Each row is a point on a tangle of strands that fork, close into loops and nearly touch. The rows are in no order.
Two points are linked if the straight distance between their rows is under 60.7. Some points are linked to none.
j_716: [ 32   5 -18  17  20   2  -8 -16   3  14 -14  -6  -3   1  20  -3  -2  11
 -24 -18  13]
j_119: [ -7   3 -21  13   6  -4   5  -2  12   8 -10  -7  13  -8   2 -20 -10 -10
 -13  16   1]
j_270: [ 17   0  21   8  17 -14 -29  -1   5 -20 -11   5 -12 -17  14  14 -16  -4
  18   4 -27]
j_75: [-15  18  -5 -10   6   5  13  13 -19   3 -30  -1  -2  -4   5   5  45  -4
 -11 -17  -8]
j_516: [-29   2   2  -3 -13  -2  -1 -21  -6  19  -3  11 -25  26  27  21  -5 -18
   7 -31  12]
j_873: [ 41  -8 -14  10   6  -4   7   0  -3   4  -7   3 -13   5   6  18   4  -6
 -15 -34  14]
j_803: [ 30 -28   2  12 -10  15 -15 -14   2 -17   2  27   9   2  -5  17 -20  28
  19 -13   2]
j_765: [ 18   1  -5   9   6  -1  30   6   6 -11 -17  23 -15  37  20   5   7  -3
  -2 -16  -5]
j_290: [ 13 -23   2  -9  -9  12  13   7  15  34  13  -8  10  16  -8 -21 -30  -5
 -16   1   4]
j_478: [-23   4  -8 -19  -3   3  18  -5 -14   7   5  14   3 -11 -27  11  41   7
  12 -17  14]
j_318: [-15   3  -4 -27 -19 -19   7  13  28 -12  -3 -17 -24  15   0  -9 -23 -15
   4   6 -17]
j_712: [-36  -5   8 -28 -13   8   7  11  11 -37  13 -13   5   6 -28   8  -5 -12
   5  29  -3]
j_538: [ -1 -18 -10   7  -5 -31   6   3  16 -12   2  -1  21  -1  -5 -19  24   1
  18   4 -17]
j_690: [-15 -13  20  -4 -16  16   3   5  10 -28  26 -17  11   5 -24   1 -13 -21
 -11   8  15]
j_835: [-12  25  -1   1  32  -8  -6   6 -11 -44   4   4  -3  -9  -4   3  -8  -7
  -4  20   9]
j_221: [ -9  -4  11  -1 -12  -3   3 -21  11 -18  18   6 -21 -25 -36   4   7  19
  -7   7  10]
j_905: [ -7 -20  -2   6 -13 -24   5 -11   8 -24  13   8  -8  40   1  -7   4  20
  -5 -25  -5]
j_158: [ 25 -21 -20  20   1  -4 -15  -6 -29 -11   7  20 -25  25   6  12   4  26
 -17 -18  16]
j_116: [  2  19 -17   1  16 -18   4  11  -2 -36  13  15 -10   4   1 -13 -31   9
   2  16   7]
j_13: [ 20 -24   8 -11 -25   5  -2 -10   9 -17  17  -7 -14  -3   1 -39  13   6
  14  12  -4]
j_513: [ -4   5  -2  12 -12  -5   2   9 -13 -19  -7  14  10 -38 -17   6  -3   5
 -29 -10   2]
j_100: [ 11 -27   1   0 -19   7   1 -13  18 -31  21  -5 -21 -34 -15 -17  10   7
   2  15   2]
j_848: [-29   3  -8  -4  17 -16 -12   3  -3   1   1 -10 -11  20 -16  -2  -4   4
   3  11  -8]
j_253: [ -9  33   6  16 -18  18  -2  -8 -26  23  -4   5  31 -14   1  -5 -11  19
  10 -11  27]
j_855: [-16  12   4 -43   7   1   8  24  -1  -4   9   4  24 -12  -4  -3  31 -23
  25  25  -7]
j_721: [ 18 -24 -10   1  -7 -15 -25 -22  18  22  -2   1 -14  14  17   5 -27  15
  -2 -35 -11]
j_130: [-54  21   8 -18 -12  22  -6   1  -5  -1 -26  -5  25   5   5   3   3  13
  26 -20 -17]
j_398: [ 53 -33   4  18  -3 -19 -20  -6  12 -12  18   1   2   8  15  11 -26  12
 -24 -11  -5]
j_525: [  0 -11  13 -11  21  13  18  19 -10  13   1   8   5 -28 -29   7  30  -3
 -21   7  -9]
j_655: [ 12  -6  18 -15  15  16  -5  -3   7  -6  -5 -21 -45  -5 -12 -15   3   9
 -13   7 -12]
j_566: [-12  35   2 -23  18 -10   7  -2  -2 -14  17  11 -13  10   2 -20  -9  12
  21  11  10]
j_146: [ 10   8  22 -11  41   9   1  -5   5  -2   7  20 -12   9  -1  10  19   5
  19   6 -16]
j_530: [  4   0 -18  32  11  -5  -4 -26  -4  63   7   5  18  23  26   6  -6  30
  -7 -11  20]
j_7: [  5  -5 -32  24  -1  10 -11  -3 -11  33 -21  14  12   0  11   8 -32  18
  -1 -16  13]
j_582: [ 13  27  29  18  -4   0  -2 -18  -1  29 -14 -12  22 -21  -1  -3  17  24
  -3 -21  -2]
j_224: [ 12  -2   2   2  -6   1 -12   3  -7  -1  -8 -15   2 -13 -19 -36   6  39
  -2  -2 -21]
j_614: [ -7  26  19   4   3 -14  -5  20 -14 -45  10  -2   2 -18 -14   6   8  -3
   2  35  -2]
j_871: [ -8 -18   0  -5  11  -1  16 -12  27  -6   6 -20 -10  18 -14   5  15 -19
  -4  11   2]
j_679: [ 14 -22 -16 -11  -9   3   5  12   2 -15  15  28 -10 -20  16 -31 -13  -9
  -2   6  -6]
j_412: [ -1  10  20  -7   9  15 -11  13 -11   5   8 -14   7   0   6  -8   8 -34
  17  43  -3]
j_725: [ 16  -4  20   9  36   2  -9 -15  -1  -2   5  28 -12   7   0  21  -5  20
  -9  -7  -7]
j_319: [ -3 -10  14 -25 -25  14  26  -4  14  26  -3  14  -7  -9 -23   8   0   4
   3 -21   0]
j_38: [-33   9   0   1  -1 -27  19  -4   2  -6  12   1  -4  34   9 -20   4  21
 -10 -24  -4]
j_688: [  8 -28  11   4   0   8 -26  -7  -7   1  17  22  16   2 -23  21 -38  20
   8  -2   2]
j_617: [ -5 -14  -1 -18  -8  13 -12  -1   9  -3 -11   5  10   6 -20  -1 -16  14
  46  -5 -18]
j_377: [ -3 -18 -14  -8  12   8 -10  -9  21  -9  -7   1   7 -17 -38   8 -10   7
  25   6  -8]
j_340: [ 44  -7  -3   9  -9   7 -35 -19  -5  25  13  -6  14  17  42 -15 -30  17
  -8 -20  13]
j_390: [ -5  23   7 -10  -2  16   4  10  -6 -16  -9 -12  -7  11 -17 -10 -26  10
 -15   2   9]
j_259: [ -6  24   2 -11 -11 -28 -13  24 -11  17  -3  -1  -1 -20   1   3 -26  -2
  -4 -19  -5]
j_840: [ -1 -10   8 -14  -2  20 -32  -4   6  -7  -1  -4 -19 -12  16 -25 -27  -7
   6  14  -9]
j_544: [ -1 -15   5  -9  15  18 -25   2   5   6   2   1 -14 -40   5  -9  -5 -25
  -1  29 -12]
j_443: [-23  22  -5 -13 -14  15   9  -9   1   9 -18 -17  12  -7   2 -30  15  18
   6 -24   3]
j_775: [ 25 -18  34   0  -5   2   3  23   4  -7  10   8  -1 -17   1   6  -5 -16
   8  23 -16]
j_534: [  8   3  19  25  16  15  -2  -6  10 -23   0  -4  38   0  -7  -7  -8  12
 -11   2  -1]
j_931: [-55  34 -14 -24   5  15   8   1   1  27  -7 -25  25  -6 -16   2  21   6
  -1  10   5]
j_381: [ -1  -1   1   8  -8  -6  23 -19  26   5   0 -13  24 -12 -26   5  10   9
  -9 -21   4]
j_216: [-12  36 -24   9 -13   4  23   0   3  -4 -30  -1   5  10  -3  19 -14   3
  18  -8  13]
j_790: [ 40 -21 -32  24 -11  22 -31  -2 -22   9  -9  12   9  -2  10  11 -29  13
  -3  -4  17]
j_517: [ -3 -36  -4  -2  -1   7 -18  23   8 -35 -12 -13 -19   5  -1   7 -21 -21
   4  16 -29]
j_190: [ 42  -2  -6  -3  -5  -4  -7   4 -21  10  21   6 -30 -10  16 -14  -4  -9
 -23  -7  24]
j_376: [ -9  10 -24  19  22   8  -5 -22 -11  41   3  -2   6  27  17  -7  -5  17
  13   4  24]
j_139: [ 29 -20  27 -15  23  15   7   1  16 -12  25  11 -16  22  -5  -1   5   1
  20   6 -10]
j_527: [-16 -16  11 -26  28  17  -4  -1  11  12   0   3 -23 -23   6 -14  10 -22
 -27   8 -19]
j_805: [-34  -6   3 -18   0  18  14  12   2 -30 -16 -10  -8  22  -9  12  36 -16
 -11  26 -18]
j_807: [-45  34 -12 -11 -15   0  27 -13  13  11 -26 -11   1   9   1  34  34  -2
  24 -15   0]
j_417: [-30   5  17  -6  -1   1 -18  14 -30   6   2   1  28 -16  -6  -4  30 -12
   6  11  -5]
j_225: [ 20  -8  20  -6  18  -2   6 -16  24  -1   8  22 -13 -13   7  -7 -10  14
 -17  -9 -15]
j_551: [ -1 -20   6  -4   0  -5   0  15 -12 -24  14  20   8 -29 -15   5   2  -6
  -4 -10  -4]
j_283: [  2   7  18  10 -16  24 -11  -4 -11 -25 -15  10   5   3  11  14 -21 -12
   4  -8  11]
j_971: [ 23 -19 -13  18  38  23 -18   3  -6  -3  -8  11   8 -25  -9   4 -17   7
 -16  14  -4]
j_978: [-19  18 -16   7  -3 -20  25   1   3  -5  14   3  18  27   2   0   3 -19
  20  22  19]
j_573: [-23  34  -4   9 -14 -15  11  -1  -7  25 -18   5   5  -5  41  21 -18  -8
   1 -44   6]
j_780: [ -8 -13  18  -1  15  -2 -30   4 -24  17   3 -13  21 -11 -19   8  22  -8
  -3 -12  -4]
j_860: [-33  31 -21  13 -12  -5  -5  12 -21   1 -39   2  12 -15  16  -3   8  -3
   6  19 -13]
j_403: [ 10 -31   8  11  -1 -17  23  -7  27   1  14  13  12  -3 -22   7  15   7
 -14 -11  -7]
j_170: [-22  19  14 -21  14  26   6  10  -4   9  -6 -15   3   4   8   3  24 -34
  -9  34  -5]
j_660: [-14  26  -1  -1  16  -9   0 -16   7  31   6  16   9  -3  20 -20 -27  12
   1   1  -2]
j_401: [ -1  -1 -16   7  -1 -16 -13 -28  27   8  -8   3 -10 -21 -23   6 -15  21
  19   5  -8]
j_399: [-12 -13  20   7   2  23  -6   6   2 -25  -5 -21  24   7 -14  -8   0  -6
 -12   5  -3]
j_142: [ 12  -1   0  11  25   4  -2  -8  11  20   5  19   5  18  29 -19 -35   8
 -12  12  -1]
j_14: [ 42  -5   0  19  12   6   8 -24   6 -18  32  25   1  15  16  -9   3  25
 -14   5  19]
j_706: [-40  15 -11 -10   0   3  11  -3  -3  46 -13  -5   5  23   7   2   8   2
  16  -7  -7]
j_605: [ -9 -17  -8 -18  -9  11  39  26   3   4   0   9   0  19 -17  -1  12 -17
  -3  29  -4]
j_41: [ 40 -29  26  19  18  29 -27  -6   7 -13  34  13  11  -3  19 -15 -21  19
  -8  28  -7]
j_587: [ 20  -4   8   4   4  24 -22 -20 -21  33  -7   3 -18  24   3   8  -8  30
   8 -17  12]
j_518: [-26  26 -13   2 -15 -23  19 -16   3  -2 -17 -14  -6  18   8  14  32  12
  21 -34  -1]
j_996: [  7  30   9   5 -13  21  12  11 -16   1  -5  -6  24   4 -14 -12 -22  15
   2   7  17]
j_69: [ -7   4   9  -9  -5  -2  11  26 -13 -12 -10  -4 -36 -19   1  -1  30 -21
 -26  37 -20]
j_297: [ 19 -14  17 -13  -1   5  13  19  17  18  20 -17 -12   4  -8  -9 -33 -23
  -7  32   7]
j_273: [ 10  20  22  30   9  14   7 -21   7   1  -8  13  39  -8   4   1   5  23
   2  -9   7]
j_723: [  3  -2  17  13 -27   3  -3  -4 -15  -4   1   1   7 -11  -7 -10   9  12
 -25 -14  10]
j_683: [  3   9  -1  19   8 -24  11 -25   3  17  32  15  12  -3   6 -11  11   7
 -22  -3  26]
j_569: [ 19 -21   1  15  15   7  -1  28  -4 -16  -3  -3   7  -6 -18   4 -32   3
 -22  10 -10]
j_611: [-22 -10   2  22 -26 -13  -9 -10 -28  -7   7  -9   5  -3  -9   7  19  -6
 -21  -5  24]
j_938: [ 36 -13  -2   9   6   0   9  -1 -13  -8  10  11 -40  12   5   5  19   4
 -24 -11  20]
j_730: [ 32 -12 -14  24   0   8 -34 -39  12  16  -4  -2  12  -3  35  -7 -12  17
 -19 -17  10]
j_821: [ -2  -2   6   2  12  10  25   7 -13  18 -16  19  -3 -12  -1  -1  40  -7
 -28  -1  -8]
j_906: [ 53   0  10   5  22  -1  10  15   3 -11   5  -4  -6  22 -16  24 -22   3
   0  -4  10]
j_123: [ 17 -21 -26  25  17 -30 -23  -7  -5 -14   4   0 -12 -15  -8  12   9  -4
  -3   4   7]
j_658: [ 40 -13   2  -2   6   1  -1   3   3 -15  18  -3 -14 -32  15  -7   1 -24
 -26 -19  17]
j_944: [-21  30   3 -16  -2   7  -3 -20   9  13 -16  -6 -15 -16  -2   1  -9  -5
   3   2  -4]
j_681: [ 15  -8   8  -5   0  25 -10   5  13 -39   5 -10 -27 -17  12 -18 -16 -12
  10  31  -3]
j_286: [ 21  -1  15   0 -11 -26   7   6   0 -25   5  -3 -20  -7 -10   0  34   5
  -1 -12 -11]
j_21: [ 11  25  -3  -6   9  12  18  -9  17 -21   4  -4 -18 -26   7 -16  21 -23
   5  38  11]
j_361: [ -7  32   6 -20  -3  15  10 -15  24  -3 -15 -12 -10 -36  -3  -2  16 -19
   1  21   0]
j_364: [ 32 -38   3   3   6  17 -15  22   9 -37   8 -16 -30  -8  -1  -1 -29  -4
   4  12  -6]
j_181: [-24  23  -2  10 -18 -27 -10  -4 -12   5  -8   3   1 -12  13  20 -25  -2
 -10 -31  11]
j_543: [ -7  17 -27  15   2   3   4  -5   7  19 -36  12  -6  -2   3  14 -32  21
  17  -5  -3]
j_470: [-10  10   3  19   8  -3   2  16  -9  -5 -12  -5 -14 -14  11 -10  12 -25
 -33  41 -13]
j_22: [-23 -20  20 -22   2  17   8  17  14 -26 -10   1 -10 -13 -14  26  20 -29
 -15  26 -23]
j_242: [  9   7   8  16 -12 -18   8  -6   6  20  -7   5 -21  17  -3  13 -34  18
 -32 -12   5]
j_16: [-20  13   2  13 -15 -23   3  -7  10  42 -16  -4 -28  12  13  14 -20   5
 -13  -4  -7]
j_494: [ 36 -12  19   4 -10  -4 -14  -5  -1  13  23   3  -1   3   1  -5  -5  11
  12   0   7]
j_820: [ -1  31   5  21  10 -27  -4  -5  -4  -8  -3   1   3  18  17   7   2  12
  17  -3  -6]
j_882: [ 23 -14  -4   1   1  30  -3  -1 -15   3  12 -23 -14   7 -21  -1  -9 -12
  -3  15  25]
j_950: [-21   6 -12 -12  16  -2  -7  -8   6   5  11   2  38   2  21 -24   3 -19
  13 -14   6]
j_639: [ 40 -19   0  27   8  13  -9 -21 -11  -7  20   6  23  17   3   2   6  25
 -21 -10  25]
j_287: [-55  34 -21  -1 -13  -5  19  -1   2   0 -33   1  -6  13  -5  34  -1  15
  19   3  -4]
j_985: [ -9  13 -12  13  19 -27   7 -13   8   9  26   3   4  22   6   2  -8 -11
   1  11  25]
j_346: [  0 -14  -9   6   1 -24   0  11 -13  -8  11   9  24  -5 -27   0  17  10
  12  -9  -2]
j_78: [ 23  -5   7 -11   1   0  12  23   9   2 -12   2  -5 -27   2   4  -1 -26
 -11   6 -16]
j_953: [-26  35  -7 -25 -17   3  13   6  18  -6 -27 -24 -12   3   4  -5 -10  -8
  -4   0 -18]
j_245: [ -7   2  -9 -29 -13 -10 -14   9  -3 -20  -4 -29 -28 -19  -6  -9  18 -26
 -10  -7  -6]
j_394: [-22  10 -18  -6  -8   7  -8 -24   5  29  -6 -13 -13 -10  -6 -13  -4  10
  -7 -24  12]
j_203: [ 11  -8 -26  12  -7 -16   2 -21   0   5  23  11   4 -23  -9  -3   5  -3
 -12 -12  30]
j_395: [-29 -13 -13 -20  -8   4  -1  -2   5  -2  13  28  -2 -13  25 -29 -14 -16
  -3   3  -6]
j_666: [ 38 -43  -4   8  13 -12   7  -9  17  14  21  23  -1 -19  -9   1  14  20
  -9   0 -10]
j_594: [-31  40  11 -33  12  24  17  15  -1  16 -22 -11  12  -7 -11   3  21   1
  -9  24 -10]
j_509: [ 22 -23  16  15 -17 -24   1  -9   1 -32  17   0  -8  16   3  -3  20   9
 -10 -19  -1]
j_994: [ -9   8   5 -25   2  44   9  13   7 -14 -10   4  20  -4  -9 -20 -24  -7
  15  17  -1]
j_169: [-24   0   3  -4 -29 -12  11  -3  -5   1   2 -18  -2  -4 -12   5  23 -27
 -23  -9  16]
j_315: [  0  -7  16 -10  26  29  -1  -6   0 -21   0   9  -6  19  12 -15 -15   4
 -18 -11  -2]
j_365: [-56  21  16  -2 -14  16  10   2  -8  31 -19  -3  21  22  14  -2 -12  17
  10 -17 -12]
j_183: [ 11  19  25  -3 -30   6   4  19 -20  -6 -12   8  12  -2  17  -9   9 -15
  24  16  -6]
j_437: [ 21  21  19   3 -13  -9  14  21 -11 -21 -10   8 -12   6   6  -5  14   2
   6   2 -12]
j_676: [ -2  18  -6 -17  -1   7  -2  12 -15  17  11   5  11  11   2  -5 -26  -9
  33  -2  15]
j_373: [ 27 -24  -7 -17  -9   4   0  -4  23 -12  -3 -12 -14   3 -17  10  -9  -4
  15 -27  -8]
j_787: [  3   5  -8   2  -3 -22 -11  19 -13 -22   9  10 -19 -10  17 -17   8  -7
  15  41 -16]
j_111: [-28   1   7 -20  -3 -19  13  15  -1 -17  10 -12   0   7 -19  10  12 -13
 -28 -12  -5]
j_177: [  4 -14  22  12 -22   9 -14 -13  -2  -2 -18  21   1  10   7  25 -15  10
  24 -14  -9]
j_998: [  7 -16  16  29  14  -6 -37  -5 -26  18   5 -13  16   2 -20   6   6  10
  -7  13   5]
j_795: [ 13 -26  -4  12  -9   1  15  11  11 -23  11  -1   6  11  -6 -15 -17   9
 -23   3  -3]
j_407: [ 10   4  18   5   0  -8  -8 -15   6  27  -6  11  -9  20  20   8 -30  26
 -10 -35  -8]
j_118: [-10   4   7 -22  10  -6   2  -2 -12  26   6   8 -14  -3 -20  -4  27  18
   7 -20  -8]
j_386: [-17   3  -6 -14 -17  25  10  23  -4 -22 -18  22  11 -22  -3 -14  -9 -16
   6  34  -9]
j_761: [-21  13  -8 -23 -43 -21   9   2   6  -5  -4  -2 -18   3  14  -4  21 -18
  27   6  -5]
j_95: [ 27 -22 -15  17   3 -16  -8 -30  18  16   6  21 -11  -3  12   4  16  20
   7  -8  -1]
j_540: [  3 -24   6   6  -5 -10 -34  22 -12  10  -3  -7  21   8  15 -11 -22 -23
  15   0 -14]
j_856: [ -4  15  -2 -25  -6   1  10  25   4 -33  -8 -39  16  17  -6 -10  31 -20
   1   8  -7]
j_234: [-24   2  -2 -39 -34  -1   8   5  22 -16   4 -13  -9   8  10 -24  12 -25
  14  16 -13]
j_642: [-27  15   6  13  14  -6  18 -21  28   8 -11 -14  22  24   2  15  -8   2
 -12 -28  -1]
j_984: [-11 -11  -8   8  -2 -15  -1 -10  -7  10   4  24 -27  10   5  27   5 -12
   4  -4  11]
j_247: [ 11 -25   1 -17 -28  -2  -9  -2  14   8 -12  -1 -16   5   8  -2 -20 -13
  -4 -37 -12]
j_575: [  5  -9 -11   0  13 -32 -12  11   0 -18   8 -14 -18 -24 -30  16  -4   0
 -16  -4  -4]
j_643: [ 11  17   0  -6 -18 -29  17  27  -6  25 -11   7  -6 -24  -2   6  -9 -19
  -9   3  -3]
j_547: [-24  26 -18 -14   2  11  -2  -7   3   1  -9 -24  25 -17  -8 -24  24   0
  14   6   7]
j_732: [-37  22  16   9 -23  -6   3 -17  -1  32  -9 -10 -26  25  18  21   4 -15
  -5  -1   7]
j_591: [ 32 -29  16  28 -18  20  -3  -6  -5  -9  -3  10 -11   3  12  11   0  -3
 -15   5   3]
j_918: [ -4  14 -15   1  -7  -8  -5  -5  -9  25   5 -26   5  13   7 -32   9   0
  29   9  18]
j_742: [-50  18 -10  -1   5  -9   9   4 -19  17 -30  -7  10  -1   8  22  38   8
  -8 -36 -12]
j_969: [ -3  12 -10   9 -13  -8  -2 -15 -16  30  13   6  -7  21  14 -13  -3  24
  15  -5  22]
j_459: [-34   2 -14  25   3 -14   3 -13 -11  67   1   3  19  15  35   5 -10  23
   3 -22   6]
j_456: [ -6  10  -2   3   7  -1   0  21  -8 -36 -23 -20   9  18  17 -11  26 -24
  -3  15 -15]
j_433: [-37  21 -27 -20 -22 -11  18  13   5   0 -22  -6 -12  15  24  -4  33 -25
  14  23 -12]
j_337: [ 20  22  -6  24   8   4  13 -14   7  40 -23   5  23  -1  28  -4   1   9
  15  -5   0]
j_314: [-16  16  -9 -11  28   2  19  11   5 -34 -15  -7   0  21   1  18  31 -26
  -5  20  -6]
j_887: [-27  34 -25   8   6 -18   2   0  -5  18  -6 -39   6  27  22 -10 -15  18
   1 -31   7]
j_347: [-10 -12   1 -10   4   5 -18  22  -8  -6  12  -9  16  20  12 -21 -16 -30
  20  26  -5]
j_954: [  0  17  16 -44   0   2 -16  12   2 -24 -15 -13 -17 -13  -7   6  20   0
  27 -14 -26]
j_175: [ 14  -7  -9  -5   2  -8   5   3   3   6  13   7  10 -26  -2   5   5 -38
 -11 -21  23]
j_664: [ 31 -24   5   1  35  22 -19  12 -24 -23  31  -8 -27 -15  -2  -6  -3   0
 -26   9   8]
j_214: [-41  29 -16  10 -13 -21  22   3   3 -13 -15   3   8  21  15   6  19 -13
   4  23   1]
j_462: [  7 -21   0 -34  -5   2  22   3  23   8   9  12  -6 -20 -13 -11  16  -4
   9 -14 -15]
j_463: [-16  20   2  18   4  -2 -13   4 -20  -2 -21   3  -2 -17  25 -22  19  -5
 -12  21 -14]
j_393: [  0 -16 -26  10 -21 -17   7  -9   5   6 -19  22  -9  18   9  15   4  14
  30 -24 -10]
j_466: [ 35 -15   1  -7  -3   4   7  17   1   2  30 -27 -27 -14 -23  -5 -10 -11
 -12  24  20]
j_94: [-39  30 -14  24   5 -21  15 -21  -5   7  -3  -6  16  18  14  15  18  34
  22 -36   9]
j_935: [ -7   2  15  -6   4  -2   4  10  27 -16  -9 -13  -3 -19  -8  35   6 -44
   4  35 -16]
j_570: [  4  -9 -17   3  -7  -1   2  15 -20 -14  -7  17 -15  14  -7  13   2  -8
  20  11   5]
j_927: [ 10 -29 -27  19  -8  -8   1  -8   2  -9  -7  32  13  19   2  15 -18  27
  11 -16  -3]
j_735: [ 14  -7  -3  -1 -10   4  -6 -20  -1   3  30   2 -12 -24 -24  -6 -14  13
 -18   3  31]
j_595: [-50  24  -6  -6  -7   8  22 -12 -11  -3   4  12   9  -1 -11  22  27  -6
  -6 -12  18]
j_490: [ 24   4  -3  14  17  21   5  -6  12 -37   2  -7   1  -8  -1 -12   3 -10
   8  29   8]
j_548: [ 12  17  15  20   6  -1 -17   1 -19  17  -9  -7  23 -12  -5 -23   3  37
  -3  -1  -9]
j_947: [-17   8  -1 -36  -1  -6  24   9  23   4  -3   1   3  -1 -14   3  27  -7
  19   1 -17]
j_161: [-13  -8 -10   8  -1 -14 -14 -20  16   1   2 -10  -2  12 -16  -9 -19  28
   1   4  -5]
j_91: [-10   3 -19 -11   3  -8   4  -6   0  23  17  27  14  -6  25 -27  -7  -3
   2 -15  11]
j_31: [-13   6  12  -8 -24  -7  -7  13 -28   1   2   2  23   3  15 -19  22 -11
  19 -11   2]
j_520: [ 39 -18   1 -21  28   2   4  28  18  -9  39 -24 -31  -8  -7   1 -11 -24
   5  15   0]
j_246: [ 25 -16   3 -31  13   0  20  17  15 -10  32  -5 -28   7 -17  -4  -2  -4
  22   9  -1]
j_392: [-16  35  18  -2 -12 -26  10   5  -1  31  -8   0  19 -22  18  -1  21  -7
   7  -6  -7]
j_460: [  9   4  -8   4   8   1  17  -3  18  -7   9 -29  23  -8 -37  -1  -2  -9
 -16  -3  19]
j_724: [ -1  -5   1 -12  14 -22   4  14 -11  21   4   4 -13 -26 -35   8  25  12
  -7  13 -13]
j_383: [ 36 -11  12   6   0   6  22  -2   8  19  -7  24   4  -6  -1  -4 -14  31
 -17  -6 -11]
j_505: [-23 -15 -10 -12 -13 -18   1  11  17   2 -14 -13  11   9 -14   0  24  -8
  24   8 -24]
j_348: [  2 -34 -25   9  -2 -11  -2  31 -29 -24   9  18   0  15 -10  -6  -8  -2
   8  21   0]
j_121: [ -4  11  44 -11  -5  -1  10  18  15 -13   9  -1   4 -10 -11  21 -15 -26
  -7  30 -17]
j_471: [-10   4   2   8 -13  10  17  -3  14 -22   1   2  13   4  -9 -24 -36  23
 -26  -8   4]
j_409: [-54  18  -6   1   9 -17  -1  -1 -10  10 -11  -6  32  -3   3  19   1  -2
   1 -29  -3]
j_529: [-37   0   9 -22   6  28  -2   3   1   3 -14   3  23   1   4 -13   2  -4
  11   7 -20]
j_438: [-26   7  -8  -4 -15 -17   3  12   2  29 -18 -12  11  21   3  10   7  -8
  31  15 -20]
j_740: [-25  33  -4   6   3 -23  13  -1  13  21 -17 -25  10  16  26   9  -9 -14
 -12 -27   4]
j_933: [ 54 -21   7  21   6  -8  -1  -7  17 -24  32   4  -2  -4  19 -13  -7  20
 -22   3   0]
j_260: [ 35 -29  -8  16  -1  26 -35  -9 -11  -1   4 -10  -6   7  -7  14 -28   0
   1  10  19]
j_199: [-10 -23  21 -27  32  16   4  12  -3 -20  30   3  -4  -2  -6   4  18 -28
 -14   8  -4]
j_90: [ -5   6   2  15 -19   8  11  -2  -5  15 -11 -26   7  24 -18  16  -6  -9
   5   7  23]
j_631: [ 62 -22   2  15  -4   2 -27 -19  -9  11  41  28   1   3  26  20 -26  29
 -44   3  17]
j_633: [ 11   4  -5 -28  -7  -9 -15  -1   3 -19   5 -21 -29  -9 -16   5   7  -8
  26 -14   3]
j_274: [ 27 -15  -7   6 -14  23  -6   2  -9 -13   7  18  17 -37  10 -36 -10  12
   1   6   1]
j_85: [-10  -5   2 -18   6 -15   5  20  15 -18  -2 -33  -7  -1 -40  16  -3   2
 -12  -1 -19]
j_77: [  3   3 -19  20  10   3 -16 -10 -25  36 -11   5 -24  34  -2  26  -8  36
  13 -20  14]
j_301: [-24   5   9   2   2 -18 -10  -7  -6  22   1 -17  31 -12 -18  20  17  -7
  -3 -27   4]
j_546: [  3 -15  -8   1  15   1   9  -4  19 -15  17 -14  10 -31 -20  13   3 -28
 -24   3  17]
j_284: [ 21  -1   0   2   2 -24 -26   0  -7   9 -11   6  -7 -22   7  19  -2  -6
  28 -19 -12]
j_243: [ 37 -19   3  18   7  33   4  -9 -16   5  17   4   9  12 -16   1   8  10
  -9  12  31]
j_837: [ 23   1 -24  22   8  29   7 -16  -5 -20 -18  -1   6   1   1  -8  15   0
   9  11  18]
j_539: [ 19   2  -5   8  44  -2 -11   6 -19 -22  23   1  -5  -9  -3   2   2 -13
  -9  12  19]
j_564: [ 32 -34  10   0  33  26  -9  12  -4  -9  21  12   1 -31  -7  -4  -3   5
 -10   7  -4]
j_646: [-14   8  -3  -4   8   1  -9 -19   3   8  10 -16  16   2   3  -9  26 -21
  16   3  15]
j_574: [ -7  10  15  -2 -16   6  16  16  -5  25 -19  14   3  23  -6  -2 -24  21
  13   5 -17]
j_174: [-17  12  -8   8 -19   7 -20  -1  -8  -5 -25   3   6 -11   7  24 -32 -20
  12 -17   4]
j_889: [ 27 -14  16  18  30   9 -12  -1   4  -4  25  -3   6  17  22 -13 -26   0
 -11  27   1]
j_120: [ -8   2   3  17  26 -18 -24   9 -19   4  -1 -16   3  13 -15   6   6  -5
  -4  31  -5]
j_514: [ 34 -29  -1  21  -4  16 -29 -15 -26  16   0  25  -9  27  20  13   5  25
  -6 -12   9]
j_47: [ 14   1  -6  12  -2 -18  17  -9  -4   0  -4  30  -5  27  19  22  15  12
  21 -36   4]
j_959: [ 40 -11   2  19  16 -17 -17 -22  15  10  23  20  -1   9  29  14 -26  11
 -36 -10   8]
j_40: [-16 -12   0 -29 -25  17   4  14  13 -39  11 -11 -13 -11  -8 -12  13 -23
  27  36  -5]
j_76: [ 16  -2  -8   5   9   2 -29   0  -6   7 -13   6  16  -1   3   0  -9  14
  43  -7 -14]
j_965: [-15 -10   2  -5 -24  11  17 -14   7  33 -18  11  13   2 -12   4   8  20
  17 -30  -7]
j_773: [-27   8 -25 -12 -18   6  -3  23 -19 -11 -23   2  11 -22   9 -22   5 -18
   1   5  -4]
j_277: [ 10  19  11  11   0   0   9   1  -9  18 -26 -17 -15  25   7  15   8   4
 -12 -20   0]

A fork is a point with three links, a tip a point with one. Leave the first point through the second and follow the links. Name the first fork or tip that comes.
j_259 / j_643 | j_856
j_301 / j_409 | j_595
j_224 / j_548 | j_234
j_595 / j_478 | j_780
j_348 / j_570 | j_633
j_860 / j_773 | j_505
j_835 / j_539 | j_253

A piece is two or more points that can be reached from each other along the links. Count, over all rows, the pieces, the separate loops (a circle has one, a figure eight two, a Y none), the forks (points with three links) and the tips (points with one).
pieces | 7
loops | 0
forks | 20
tips | 34

Name the points in between on the shortest way along the links from the first point to the second, in order.
j_13 / j_361 | j_100, j_221, j_735, j_203, j_683, j_985, j_978, j_214, j_433, j_761, j_234, j_318, j_953, j_944
j_860 / j_505 | j_773, j_386, j_994, j_529, j_130, j_365, j_706, j_438
j_965 / j_723 | j_319, j_462, j_947, j_505, j_538, j_346, j_551, j_513
j_688 / j_775 | j_803, j_177, j_283, j_174, j_181, j_259, j_643, j_78
j_959 / j_216 | j_398, j_933, j_14, j_639, j_243, j_882, j_260, j_790, j_7, j_543
